A landscape with many valleys, sampled at points; each row gives a point and its height.
A ball rolls from a point to the lowest of its 2 nearest points, and stops where none of them is lower. Distance is the straight distance between rows; heights are no part of it.
z_225: [ 33  27 -34  16 -36  -8  10 -12 -19  36  51  20   7  -5 -58 -12   9 -25
 -16 -15  24   4  12 -28   8  16  34   3  -9 -13  16  58 -26 -25   9  36
 -19 -29]  height 161
z_332: [ -9  -4  22  16 -34 -15  33  16  -1  -5 -16 -47  -1 -20  30   3  50   0
 -14  -4  26  -3  29  11 -39   2   9 -45 -22 -16 -41  54   4 -19  -9 -15
 -12  13]  height 496
z_825: [ 29  14 -21   9   1 -24  -2 -17  -2  22  24  38 -11   0 -31  -8   5 -23
 -25   5   1  -7   2   7  12  22  32   5  -8   4   0  49  -8 -27   0  47
  12 -47]  height 224
z_578: [ 21  15   6  -2  23  -8 -25 -38  16  22 -21  38  -2 -13 -26 -12 -45 -25
 -21   5 -30 -18   8  23  12   2  14  11  11   6  34 -34 -12  17  29  52
  20 -36]  height 472
z_66: [ 19  29   8  20 -39  36  44  12 -17 -15  11 -78  20   4  19  15   4 -15
  17 -20  42  37   2 -25   8  13 -15 -19 -16 -19  12  -6  14   1  19 -41
 -38  43]  height 471
z_270: [ -6  11  17   5 -14 -21  -3  19  -8  21  17  14  24  17 -16 -23  32 -51
   3  -5  -9 -24  10 -10 -51 -17  30  -7   4 -10 -13  22 -46   0 -25   4
   9 -30]  height 567
z_849: [-25  -5  38 -12 -24 -12  15  32  24 -54 -11 -10   4  11 -25 -25  23  -3
 -46   7   3 -15  23  17   5  16  10  18 -32  10 -22   1 -14  29 -11 -25
   9  -1]  height 293
z_632: [-33 -10  14   9  -5  19  -3   8   1  21  -7  -6  14  12  40   5  32  -2
  -4   3   5 -10  17   4 -25 -23   2  -4  31 -29  15 -11 -20   2 -12 -16
  -3  26]  height 405
z_650: [  8 -15 -55  -9  37 -11 -30  11  -9 -11  34  29  19  15  -7   2  -9   2
  59  11 -10  31 -46 -45  24 -16  -1  19  15   8  -1   0  -1 -24 -20   8
   7 -12]  height 579
z_460: [-60  -9 -17  19 -17  42  -1  18  14 -26  26  31  39  30  -9 -18  32 -17
 -22  -3   4 -28  54  17  -6   3  30  31  -5 -15  22  -7 -43  23 -35 -10
  16   9]  height 363
z_990: [  5 -22  -8  39   1  19  -4   1 -13 -30 -28  -5 -12 -15  37  -5  31 -52
  32 -27  -8  14 -14  28   5  19  -8 -17  -9  37  66  11  20 -30 -19   6
 -21 -45]  height 570
z_916: [ 44  68  12   5   7 -11  15 -21  -7   0  20  -1  17  14   3 -13 -14 -56
  29 -26  10 -42 -42 -20 -29  18  32   4  -5  16 -29   1  -9 -22  12  15
  61 -12]  height 514
z_208: [ 40   2 -18  37  12  -8  21 -24 -15  37  -6  26 -15 -33 -13   6  -2 -34
 -21  -6  -5   5   6  21  11  28  13 -14 -10   6  27  56  12 -21  25  61
  -1 -66]  height 286
z_175: [-28 -28 -26 -24  16  25 -37  23 -19   7  14  -1  -2   3  20  27  -1  54
  20  15  -5  -7  10 -30  13 -19 -35  18  13 -15   5 -22  -2  13 -12 -27
   1  54]  height 290
z_739: [  3  29 -19 -15  42  10 -10 -18  -7  20  16  12   4  15  46   5 -16  19
  45   0 -18 -42  -4   3  -8 -19  24   6  17 -12 -31  -8  -4 -13  11  26
  67  42]  height 454
z_446: [-57 -43  -8   0  30  23 -58   5   7  -7 -18  64  16  14   5 -14  21   9
  -8  10 -46 -32  34  43  26 -17   1  20   5   2  34 -15  -8  16 -10  46
  26 -11]  height 537
z_408: [ 10   9  25 -27   1  18 -16   4 -13  -2   1  -9 -20  -1 -12   7 -16  15
 -22   4 -12  14   1 -26 -13 -13 -23  16  19  21  25 -61  -7  22   8 -40
 -39  24]  height 116
z_594: [ -7 -19   2 -29 -25 -12  -7  20 -29  21  11 -38  -4  -2 -38  38   1  38
 -28   9   4  50  21 -58  -5 -16 -26 -14 -16 -13 -18  31   6  28  19 -43
 -62   7]  height 287
z_899: [-21 -15 -40  -6  -8 -37   7   1  34  -1  26  27  16  36  21 -24  -3   7
  49  13  23  -2 -21 -12  25 -19  48   9  16 -51 -64  28  11 -23 -34   8
  54  18]  height 547
z_616: [  1  -8  21  -7  29 -25 -22  19  -2 -40  -4  32 -20   6 -23 -17  27 -13
  11 -26 -39 -36 -32   2  -2  -2 -11   0 -39  61  -9  38  -2 -13 -23  24
  32 -35]  height 535
z_993: [  8 -25 -13  25  14   7 -11   2 -21 -41 -17  -5 -10 -24  11   9  26 -24
  19 -31   2   5 -15  16  31  20 -36  -6 -43  37  47  41  29 -11   0  14
 -27 -47]  height 541
z_747: [-30   0 -16   2   7   6  -6   8   4 -23  31  30   7  14 -14 -14  23   8
 -23  -4  -4 -44  40  24   2  11  25  36 -16   6   1  -7 -39 -11 -20   2
  24   3]  height 404
z_387: [ -1 -26  -9 -11  10  -3 -37 -36  18  41 -30  24   1 -24 -26  12 -41   7
 -34  20 -39  13  20  25  18   1   2  17  10   2  33 -13  12  36  34  57
 -14 -40]  height 435
z_510: [-19 -19  16  -7 -34 -12  24  37   0  -7  12 -56   3  17   9  18   9  13
  19   3  27  31  -4 -51 -12 -17 -13 -25   4 -27 -30  11  14  18  -6 -71
 -19  34]  height 366
z_409: [ 10   8 -34  17 -28  24  17  43 -38  -2  52 -37   6  13 -10  27  18 -13
  25 -29  41  32   0 -51   4  -1 -10 -10 -19 -15  15  40 -19 -25 -19 -43
 -50  10]  height 110
z_23: [-53 -24   4  -7   0  27 -25  25   8 -15  -9  -4  38  31 -17  28   1  13
   0   9  -2   8  14 -17  10 -10 -20  35  15 -18  19 -41 -11  66   4 -37
   2  16]  height 205
z_637: [  0 -16   0   7  24   8 -15 -10 -11 -12 -44  -3 -13 -23  49  -2 -10   3
  38  -8 -26  -9 -18  22  -3 -15 -26 -29  15  16  29 -14  25 -22   2  32
   7   7]  height 598
z_334: [  7   9 -45 -19  23   3   3 -17  12 -19  31  17 -18  23  15 -10 -25  34
  28   2  14 -11 -17 -10  35   6  11  39  -2  -4 -39 -37  -5 -30 -15   5
  41  45]  height 384
z_920: [ 23  13  11 -24  29 -32   7 -13   7  14 -16   4   4   0  12 -13 -30 -13
  50   7  -8   1 -55 -12 -25 -15   4 -17  22   4 -32 -18  11  -1 -12   5
  41 -15]  height 203
z_930: [ -7 -45 -10  15   5  -2 -18  -2  -2  -7 -22  14  23   6 -33   2  -1 -53
   5 -11  -9  28 -28   7  26   8 -17  13   4  20  54  26  33  32   1  16
 -21 -93]  height 456
z_827: [ 37  20   2  20  39   0   2 -49  18  -1 -22  30  -6 -15 -22 -11 -48 -46
 -10  -7  -4   7 -33  33  30  25   8  23  13  27  37 -34  21  27  39  38
  11 -57]  height 509
z_106: [ 45  11  26 -16 -25 -60  43  13  41 -13 -12   9 -22   1 -21 -31  10   3
 -33   5  20  13 -38  21 -23  11  24 -23  -7  28 -59  11  12 -39 -20  -6
 -14 -25]  height 156
z_538: [ 22   5  31  -9 -22 -23  34  21  -1  -5  -4 -83   2  -8  14  22   5  15
  10  11  23  40 -11 -20 -10  -5 -13 -41 -22 -13 -44  20  30   7  10 -32
 -16  17]  height 391
z_52: [ 14  24  39   1 -31  31  -1 -19 -14  47 -16  -8  -6 -12  -9   3 -11   1
 -48  22  -4   8  34  11 -44  -8   8  -3  53 -11  15 -56 -10  14  34 -19
 -44  41]  height 527
z_520: [-10   2  15   7 -16 -36  39  16  20  22  -4 -23   7  -4  26 -10  19 -15
  10   9  21  -1   2  -5 -36  -9  32 -43   1 -26 -53  42  -2 -28 -13 -14
  -1   6]  height 515
z_473: [ 36  -6 -42 -10   8 -21   8 -42  26   1  14  16  -9  -7   5  -4 -42  22
   3  19  19  36 -31   7  50  15  15   9  19 -11   0 -25  24  -5  11  16
 -16  -1]  height 331
z_325: [-29   0 -11  26 -31  27  26  34   2 -44  18  -2   5  10   7   3  60 -13
  -7 -25  17 -16  39   0   8  24  13  25 -29  -6  16  12 -27 -11 -43 -41
 -24  12]  height 368
z_764: [-10   9   8  -2 -12  43 -29  14 -35  58  -2  49   8  -6  -5 -14  34   0
 -34  -2 -35 -35  53  20 -41 -20   9   4  32   4  46 -19 -45 -15 -10  30
 -31  21]  height 566
z_464: [ 34  -5 -15 -20  42  -1 -33 -31 -10  22 -29  21 -15 -24   4  -3 -46  15
  27  -1 -42  27 -48 -13   8 -30 -41  -4  30  34  30 -37  30  11  18  35
  -9 -26]  height 561
z_492: [ 19  22 -36  16   1  -4  11 -25 -27  28  38  -6 -22 -34  -8  16   4  40
 -29  -5  22 -25  42  16  31  28  29  -5 -40 -22 -12  45 -20 -40  28  33
   3  21]  height 153
z_542: [ 28  36  31 -12   2 -24  42 -23  30 -38 -20 -50  -2 -13  22  -8 -28  13
   4  13  29   4 -36  27  11  28   3  -5  -9  11 -27 -39  27   9  21 -14
  15  31]  height 174
z_518: [-16  35  -2  20 -37  28  27  22 -11 -13  44  -5  32  21  -2  -9  26   2
 -18 -24  36 -23  45 -21  -7   6  31  12 -19 -32 -26   6 -44   0 -32 -33
  17  50]  height 278
z_437: [  0  21  17  33  -6  42  40   6 -15 -41  -2 -72   6  -5  44  27  21 -11
   8 -25  30  -7  27  -1  11  28 -20  -6 -43  -3   9  -7   2  21  -3 -32
  -6  39]  height 443
z_331: [ -4  20  -3   3 -28   2   4   9  -2  28  16  25   6  16 -32 -17  22   4
 -41  12   8   9  20 -21 -14 -10  21   7  20 -22   5 -20 -30  -3 -14 -26
 -28  27]  height 639
z_527: [ -9  29   9   0  33  29 -28 -17 -23  37   6   6   6  -7  43  13 -21  14
  32  -3 -11 -32  -4 -10 -21 -14 -22 -12  31  -1  -5 -26  -8   5  17  19
  38  43]  height 460
z_148: [-10 -38 -28  24  13 -15 -16   8  20 -13  -7  34  16  -1 -15  -2   4 -38
  17   9  -2  23 -18  10  39   8   8  -2   6   8  17  47  19  -1  -3  35
   3 -76]  height 406
z_499: [-24  -7  18 -11 -30  35  -6  41 -30  12  31 -50   9   8 -28  44  17  41
  -6  -4   9  10  25 -58  -5  -6 -38   1 -12 -13 -19  16 -17  39   5 -57
 -33  43]  height 319
z_734: [  7 -17 -34  23 -26 -19  25 -14  23  26   5  20  -9  -2  -5 -14 -23 -14
 -11  13  41  28  11  29  24  20  36  -3  14 -42   9  28  15 -22  -5  23
 -24  -8]  height 242
z_958: [-37 -14   2   4  10  47 -40  17 -13  21  -6  54  13  -3   0  -8  30  12
 -34 -10 -42 -51  61  28 -11 -25   0  16  14   2  44 -20 -36   5  -7  34
  12   8]  height 565
z_618: [-10 -28 -20  -8  -4 -48  22   8  31  11  12   6  -9   8  20 -18   4  16
  31  25  17  14 -16   3 -11 -12  30 -31  15 -34 -56  46  10 -36 -29   7
  16   1]  height 531
z_793: [  7  -5  29  13  20 -18  -1   5  18 -59 -16   5 -16  10 -23 -19  20 -27
   6 -15   1 -18 -32  14  11  34 -19  10 -30  47  -4  21  23  -5 -14  -5
  23 -56]  height 511
z_854: [-17  -9  -7  23 -10  14  21  -4   1  -2 -14 -23  10 -17  37   8  32 -28
  30  -1  11   0   8   0 -18 -11   5 -28   4 -26  18  23  -5 -31 -19  -4
 -17  14]  height 439
z_968: [ -8   4  10  45 -38  57  36  21 -20 -28  -7 -50  14 -16  24  13  54 -20
 -16 -28  33  -2  44   8  -8  18   2   0 -20   3  28   2  -5  -6 -26 -45
 -41  40]  height 409
z_820: [ 34  17   9   7 -17 -52  36  18  23 -12  -3  29  -6  15 -32 -36   4 -44
 -24  -1  15   6 -47  16 -17  25  29  -7   8  31 -35  36  -5 -46 -37  -7
   1 -50]  height 204
z_316: [ -9   1  50  15   1  -5  16 -15  33 -42 -48 -27  18  16   1  -2 -17 -45
  -6  -8  -6  -1 -13  30  12  23 -10   6 -39  25  -2  -3  23  55  31   1
  34 -35]  height 401
z_501: [ 40  18   6  19  -6 -27  38 -39  29 -18 -18 -25 -22 -18  25 -22 -22 -18
  18   0  33  13 -23  39  10  39   6 -19  -7  -2 -10  -4  33 -22   7   4
   7  -7]  height 107
z_541: [-15 -11  23 -23   6  -6   7  -5   4   0 -22 -47 -22 -23  26  25 -15  65
 -15  11   0  -5  11  12   9   7 -26 -18 -12 -12 -26  -5  27  12  36  -3
  -2  38]  height 323
z_944: [  7 -17 -12  22 -14 -39  23  13  18   5 -20  41   1  -1 -21 -37  27 -60
 -38   2  14   2 -22  26 -20  40  31 -21   6  11 -21  55   2 -38 -32  31
   5 -66]  height 269
z_895: [ -3 -11  24 -16  14 -21  12  -7  28 -49 -31 -27  -7   5  15  -6 -25  15
   9  24   1  20 -32   9  18  -3 -31  -1   6  10 -10 -47  36  23  10 -42
   1  19]  height 223
z_887: [ 29  58   9  17  32  19   1 -40  -3  -6  13 -12   7   5  15   4 -32 -47
  45 -13  15 -31 -16   1   0  20  17  19 -20  -1 -16 -14  -2   7  35  23
  64   0]  height 493
z_579: [ 21  15 -62 -14   4   1 -27   4 -14  22  55  28   8  26 -33   2 -24   8
  19  -4   3  39 -26 -44  36  -4  -8  35  23  -4  25 -25  -6 -10  -5   2
 -21 -13]  height 595
z_402: [-50 -59   2 -24  -7 -14 -26  54  11  -6 -15  11  11  20   2  -8  25  -7
  28  15 -33  28 -15 -17 -21 -48 -32 -17  33  -9   7 -10   4  -2 -45 -28
 -24 -12]  height 201
z_933: [  3 -25   9  39 -31 -13  33  -5  14 -16 -30 -40  -3 -17  34   6  28 -26
  10   8  30  17  13  28 -10   9   2 -35 -16 -17   7  45  28 -23   4  -5
 -16  -3]  height 470
z_188: [-11   7  41  21 -28  12  33   7  22 -40 -26 -31  24  13  -5  -2  12 -40
 -24  -2  11   3  28  24   9  14   9  22 -27  -7  -8 -10  15  50  24 -14
  20  -3]  height 347
z_776: [-43 -50 -26 -28  28  12 -58   0  -7  24   6  39 -10  -7 -22  16 -18  52
 -11  28 -44   9  22   0  44 -30 -27  24   2  -3  16  -6   5  24  12  41
   8   1]  height 272
z_991: [ -1  29 -20   0  22   6   6 -34  16 -18  12  29 -10   1   5 -13  -3  13
  -3   1   2 -63  15  45  16  22  36  27 -21  -3 -17  -7 -23 -22  -2  26
  53  12]  height 426
z_327: [ 13  12  17 -18  41 -21 -30   5 -23  -4   7  59 -21  -8 -12 -33   2  12
   6 -27 -49 -57 -34   2 -11  -4  -2  -9 -21  64 -16  27 -17 -30 -21  47
  46 -33]  height 554
z_167: [-20 -27  -3 -12   3 -20  -8  10  12 -35   1   8  -9   6 -26  -7   2  15
 -11  11  -5  -6   3  -6  12  13 -10  21 -36  16 -11   7   2  23 -14 -17
  11  -4]  height 244
z_416: [-45  -1  35  25 -35  29  18   8   5  28   0 -16  29   9  18  -2  23 -23
 -12  11  13  -8  43  23 -41 -22  23 -20   8 -44  -1  -8 -16  23   9   1
   1  13]  height 367
z_885: [ 36  11 -23 -14 -11 -12  15 -25 -18  17  21 -31 -29 -34 -12  33 -22  52
 -23 -12  29   3  18  -2  34  28  -1 -13 -49  -3 -21  52   6 -19  40  18
 -20   8]  height 202
z_498: [  0  12   7 -31  12 -12  -8   2  25   1  -3   0   9  24   9 -14 -37 -19
  40  15   7  14 -58  -6 -25 -23 -12   0  50  -2 -19 -63   2  19  -4 -28
  20   5]  height 254
z_856: [  0  -6  30 -14   1  18 -23   0 -16   5 -29 -22  -1   1  -9   8 -21  -6
   3   3 -20  12 -15  10 -21 -18 -45  -2  21  19  38 -41  11  26  13 -15
 -31 -21]  height 181
z_455: [ -4  29  41 -12 -27  33 -26   8 -21  51  -5  24   4   1 -12  -6  24  -3
 -55   0 -24 -19  36   3 -65 -20   9   0  40   2  19 -40 -37   9  -7 -10
 -32  29]  height 546
z_927: [ 19  16  10 -20  -7 -35  23  19  16 -18  11  25 -28  -3 -21 -13  37  20
 -31   6  -3 -21  -7  13 -29   5  34 -12 -20  18 -57  38 -22 -51 -40  -9
   2  -9]  height 106
z_513: [-21  21   6  31 -40  29  35 -12   6  -2   5 -14  27  16  14 -10   2  -4
 -32   6  32 -18  54  21  -5   4  33   1  -4 -47 -15  -5  -8  27  10   3
  30  40]  height 321
z_7: [  7 -40   4  13   7  -8 -26 -24  -3  21 -51  29   0 -29 -25   1 -30 -15
 -32  -7 -32  19  17  28  27   4  -4 -13   0  23  38  19  25  26  43  60
 -26 -69]  height 398
z_299: [ -6 -42  -3 -48  -1 -39 -13  36   2 -13 -13   1 -13  11 -11  -2   8   5
  17  11 -31  56 -42 -32 -13 -26 -32   0  40  23  11 -24   7  -6 -48 -54
 -50 -13]  height 147
z_891: [-44 -27  -2 -33  13  -3 -36  42   7 -13   8  13   9  40 -31  21  -4  22
  11  23 -18  11 -10 -46   1 -26 -27  32  20   1  -7 -35   1  38 -10 -46
   2   6]  height 148
z_601: [ 10  31  40  13   4  -4   9   2  -4  -4  -4 -10  30  17  11 -21  17 -63
  29 -12   1 -40 -15  10 -40   1  28  -2   4   9 -10  11 -19   1  -3   5
  41 -22]  height 539
z_296: [-45 -26   2  17  31  23 -29  -7  10 -53 -30  48   5  -9   5 -26   7   2
 -12 -11 -34 -43  23  53  39   8  -1  23 -26  27  17 -18   2  15  -6  24
  36 -15]  height 508
z_207: [-18   9  29 -21 -13   5   0  37 -25  17  31 -49   7  26   3  26   3  44
  13  11  17  10   4 -65 -23 -24 -31  -3  16 -19 -47 -18  -8  23  -8 -57
   2  58]  height 343
z_320: [ 28  -3  66  -4 -21 -15  33   5  13 -18 -40 -52 -13 -17 -24   9   7 -14
 -31 -10   6  23 -15 -10 -15  14 -13 -25 -35  38 -12  18  24  32  21 -22
 -28 -41]  height 447
z_861: [ 13 -13 -18  -2  40  18 -47 -22 -28  31 -21   1  -8 -28  29  15 -13  15
  28 -11 -33  17 -22   2  10 -12 -37 -17  20  11  46 -28  21  -5  11  32
 -20   0]  height 580
z_240: [-25 -30  25  18  26  -1 -11 -14  19 -69 -53  39 -23 -16  19 -28  -8   3
  -2 -12 -40 -27 -11  59  21  15 -15  -2 -22  33  30 -19  28   2   6  25
  15 -10]  height 479
z_278: [ 17  36  18   0 -38   6  34 -21   4  24  -1 -28   6   1  -4  -7 -26   7
 -27  15  27  27   7  10 -10   1  12  -3  14 -30   4 -41   6   2  25 -14
 -32  32]  height 510
z_892: [ 19  -4  35  -8 -23 -19  27   8   3  15 -16 -46   7 -17 -11  11 -14   0
 -23   4  15  28  -7  -7 -35 -10   1 -14  -3   2 -24  14  14  33  23 -30
 -36 -28]  height 419
z_412: [-10   3  -2  19  10  26   1 -36  25 -19 -14  -7  10   4  20   9 -43  -3
   3  23  11   0   6  35  33   7   3  21   6 -31  18 -52  18  35  37   5
  19  17]  height 397
z_311: [ 13  -8   4  -3 -18 -16  15  -8  -3  31   2 -36 -22 -40 -20  32   6  50
 -44   2   8  34  27 -20   6   3 -17 -19 -21 -20 -22  21   2   6  25   2
 -42   7]  height 248
z_36: [ -1  -4 -54 -12  25 -11 -17   5  -1   9  38  22  11  24   1   3  -7   3
  72   7   3   6 -16 -32  21 -19  20  15  16 -37 -33  14   2  -6 -18   1
  39  14]  height 563
z_653: [  9  -8   9   7  15  26 -30  -9 -19 -20 -19   0   3 -14 -10   6   1 -44
  12 -26 -10  14 -14 -10  14   1 -35   9  -7  48  68  12  10  25   8  12
 -24 -60]  height 503
z_90: [-45 -55 -19 -27  37   8 -39  35 -15  32  -8  29   0   0  31  25  12  44
  34  12 -36   5  -7 -33 -12 -52 -35 -20  30  -8 -17  16   9 -12 -30  10
   7  22]  height 199
z_383: [ 45  10   4 -16  33  -3 -16 -28   1  -5  -9  26 -16  -6  -9 -21 -34  -4
  17 -10 -14  17 -52   8  18   9  -9  18  14  40  35 -33  14   2  15  21
   7 -43]  height 540
z_785: [  8  35 -34  -2 -39   1  30  11 -16 -10  72   2  11  22 -15  -7  19  22
  -4 -23  31 -11  22 -50  10  14  25  13 -23 -20 -23  12 -36 -23 -26 -26
   2  52]  height 250
z_938: [-13  19 -45 -12  32   9  10 -16   4 -27  28  23 -18  12  26  -1  -4  50
  16   1   4 -55   4  18  39   8  16  40 -23  12 -39  -1 -21 -30 -18  14
  61  52]  height 403
z_284: [ -1   3  -8  -7 -25   7 -10  22 -25  33  23   3  -2  -1 -37  14  18   6
 -39   5  -1   1  29 -23 -28 -11   0  -4  -9  -8   9  33 -26  -3   5  -2
 -28   0]  height 652
z_2: [ -2   1  -5  35 -11  20  24 -36  28  -4   7 -10   6  -3  17   6 -16 -14
  -7  16  28  -4  28  37  22  19  28  -8  -3 -52   4  -7   7  12  25  25
  18  35]  height 359
z_584: [ 36  37 -37  14 -28  15   6  11 -36 -25  62  -3  -5   1 -32   4  19  18
 -10 -37  43 -10  12 -35  32  30  20  27 -55  10   9  19 -30 -38 -16 -21
 -17  23]  height 214
z_338: [ 21  12  22  -1  -8  11  -3 -21 -30  53  -7 -57 -10 -34   5  35 -11  27
 -22  -1   3   3  23 -17 -25  -6 -16 -32 -11  -8 -15  15  -2   8  45  20
 -20  26]  height 285
z_852: [ 10 -17  18 -13  20 -16 -24 -11 -10  16 -37 -23  -6 -20  -4  17 -18 -14
  18  -7 -27  16 -33 -24 -36 -17 -36 -25  13  15   4  20   8  22  33   1
 -32 -37]  height 247
z_917: [ 24 -16 -30  11   1  -3   4 -27   7  20   0   6 -20 -25  -1   2 -23  21
 -13  16   8  33  10  23  31   1   7   2  19 -29  34  -4  18 -20  18  25
 -28  -4]  height 294
z_660: [ 43  15 -10  15 -37 -13  57 -30  29  11 -12 -16  -6  -7  16 -15 -18 -24
   1   4  45  30 -22  28  12  28  29 -13  19 -29  15  -8  21 -35   5  -9
 -29   0]  height 175
z_48: [ 42  32   5 -19  29  -9 -19 -12 -16  47  -4  -6 -12 -16   2   5 -24   1
  44   4 -18   1 -34 -46 -39 -30 -15 -22  28  22  -6  -1 -14  -8   9  19
   9 -16]  height 253
z_781: [-58 -54  15 -20  22  -3 -28  52  -3   3 -27  12   7  12  32  -2  25   2
  51   8 -40  -4 -15 -11 -32 -58 -29 -34  23   9  -8  21  -3  -3 -38  -7
  17  -5]  height 138
z_39: [-55  16  -5  22 -33  37  35  36  17 -24  37  16  36  34  19 -15  42 -15
 -31 -12  13 -29  49  -2 -13   2  13  36   8 -16  -3 -10 -48  26 -48 -45
  19  42]  height 318
z_780: [-30 -37  -8 -48  31 -10 -32  21  12 -29   5   2  -9  21 -28  28 -13  49
   7  12 -15  12 -14 -33  28 -15 -29  25 -16  -4 -26  -7  13  31   9 -25
  24  -2]  height 192
z_692: [ 32  22   7  14 -44  23  16 -11 -23  13  21 -53  10  -6  -4  27 -10   7
 -14  -8  37  48  12 -17  -2   2 -20  -4  12 -19  10 -19   6   7  30 -35
 -48  29]  height 490
z_182: [-28 -51 -26 -30  41   8 -42   9 -14  45   5  30 -11 -12  10  26 -14  66
   6  35 -37  11   7 -18   7 -44 -23  -1  31  -8  -1  -5   6  -5   1  29
 -12  18]  height 237
z_140: [  4   3 -29  -5 -22   1 -24   8 -10  23  31  18  33  42 -52  -1  -5 -25
  11  -1   3  35  -6 -42   6 -15   3  25  25 -12  33 -23 -19  21  -9 -12
 -28 -25]  height 612
z_294: [-21  17  17 -11  -9 -19  28  32  14 -10  25  16   2   8  -2 -24  39  10
 -27   1  -9 -61  13  12 -33   3  27 -10 -26  14 -47  41 -40 -20 -35 -11
  43  -9]  height 158
z_715: [-12  16  39 -17  17  28 -18   2  -1  15 -12 -26 -21 -18  17  22 -26  68
 -27  21 -12 -17  21   1 -14   4 -38   5  11  -1 -13 -58   6  26  33 -21
   2  62]  height 349
z_759: [-11 -42   1  27  -2 -30  10   4  15  -5 -28  33   8  -1   0 -23  26 -59
   3   9 -21  -4  -7  34   3  25  29 -18   5  11   4  64   8   0 -22  37
  21 -79]  height 345
z_487: [ 19   7 -29  18 -39  -6  13 -14 -12  33  34   3  -2 -11 -29   5  -1   6
 -40  -8  25  14  42  -7  20  19  38 -11 -18 -38 -17  58  -9 -18  27  24
 -17  13]  height 93
z_392: [ 11   1  23   0 -10 -28  16   8   3 -42 -21 -22 -10  -2 -28  -2  30 -26
 -29 -13  14   7 -16   5   0  31 -13   5 -56  56  -5  44  16  11   2 -13
 -15 -55]  height 480
z_661: [  6  -2   8  27  10  16   7 -13  -4 -12 -52   8 -12 -19  53 -17  20 -38
  24  -6 -23   5  -9  52  -6  -5   4 -25  29  19  66 -31  25 -26 -16  18
 -20  -3]  height 603
z_924: [-18   3  -9   3  27   4  -5 -17  20 -12  -8   7  10  14  43  -4 -23   4
  21  11   8 -25  -9  19   5  -5  14  -3   7 -18 -19 -21  13  11   5  11
  35  14]  height 430
z_192: [  6  12   1  -6   6  11 -12  -7 -13  35   6 -19   2   0  35  13 -14  -2
  22  10  -1   8 -18  -3 -28 -16 -14 -10  43 -22  16 -39  -2 -11  -2 -15
  -5  41]  height 436
z_997: [ 17  -6 -57 -11  19 -17   2 -11  21  -8   7  32 -20   8   7 -16 -25  25
  10  20   1   4 -30   8  37   7  18   7  13  -6  -3 -26  17 -38 -25  16
  14   9]  height 360
z_199: [  9  46  -2   3  38  14   5 -28 -10 -22   6 -19   0   8  55  14 -28  13
  50 -32   7 -48  -8   8   3  21   6  17 -23   1 -29 -13  -1  -3  25  13
  75  43]  height 473
z_58: [-10   5  11 -34   3 -22  14   3  48 -29  -2  -1  -6  31   5 -18 -30   7
   8  33   8  17 -27  -5  -2 -14   1  24  18  -7 -30 -60  15  17 -12 -41
  21  21]  height 260
z_540: [ -7  -5  47  21  18 -12   7 -30  36 -66 -57 -14   4 -13  27 -14 -16 -10
   8  -9 -15 -28 -11  63  33  28 -19  -6 -34  33  12 -14  44  27  26  12
  37 -14]  height 445
z_606: [ 28  25 -12  -2   9  10 -16   1 -30  51  28  20  -3  -1 -19   3   9  -5
   4  -7 -26  -5  11 -28 -29 -16   9  -7  16  -5  21  16 -21 -24  -3  21
 -13  -1]  height 665
z_966: [-32 -32  25  -3  10 -17   0  -9  19  -3 -36 -32 -17 -27  23   4  -6  26
  -7  11 -20  -2  10  25   6  -9 -21 -21  -9  -2  -7  17  24  19  25  15
  -4  -4]  height 352
z_352: [ 30  34 -43   9 -30  21   3   3 -50  12  55  -2   4   8 -27  16  22   0
   9 -33  36  19   8 -44  16  13  -7   3 -14  -4  34  11 -18 -34   6 -27
 -39  17]  height 167
z_75: [ 40  28  21  -3  18  -5 -10 -24 -42  57  -3 -18 -20 -41  33  20 -13  22
  12  -5 -22 -11  -5 -11 -42  -7 -15 -30  12   6  -8  11  -3 -18  18  23
 -12  13]  height 291
z_209: [-45  -9 -24  -3   6  29 -17  10   1 -14  11 -17   4  26   4  22 -27  27
  16   9   9  16  12 -27  35  -9 -35  36   4 -33   3 -36  10  39  18 -38
   9  49]  height 255
z_179: [ 44  36  -6 -16  31 -25 -14 -11 -13   6  17  44 -27 -21 -23 -17  -8   7
  -7 -25 -22 -46 -26   4   4  10  19  11 -19  56 -24  -1 -27 -46  -8  38
  28 -19]  height 571
z_866: [ 14 -27  -5  17   0 -10   1 -26   6  -8 -37  21 -19 -40 -14  -1  -5  -8
 -48  -7 -12  -8  18  41  10  24   7 -12 -19  20  19  39  20  -2  18  43
 -10 -59]  height 348
z_397: [-19   0 -13 -21 -23   8 -32  26 -12  25  26  41  14  36 -55 -13   9 -14
 -22  16 -11  15  18 -30 -23 -21  16  29  33 -10  12 -24 -37   2 -22 -30
 -25  -4]  height 627
z_282: [ -2 -10   6 -44   2 -16 -22  21   2  -4   9  -1 -12  15 -30  -6 -10  20
  -7  16  -7  30 -21 -36 -17 -28 -36  17  25  12   4 -49  -8   5 -28 -62
 -38  16]  height 90

Call two points neighbours if one is among the 2 nearest of the other. Go from one point of each pair to the other, from neighbour to neighbour, staying as low as possible. Name the highest point that can't be avoided.
z_487, z_501 => z_75
z_501, z_781 => z_58
z_409, z_487 => z_991
z_311, z_541 => z_715
z_282, z_781 => z_402
z_781, z_920 => z_48

Where does a ball stop that starts at each point below?
z_637 => z_487
z_284 => z_513
z_747 => z_409
z_618 => z_513
z_661 => z_927
z_991 => z_501
z_958 => z_891
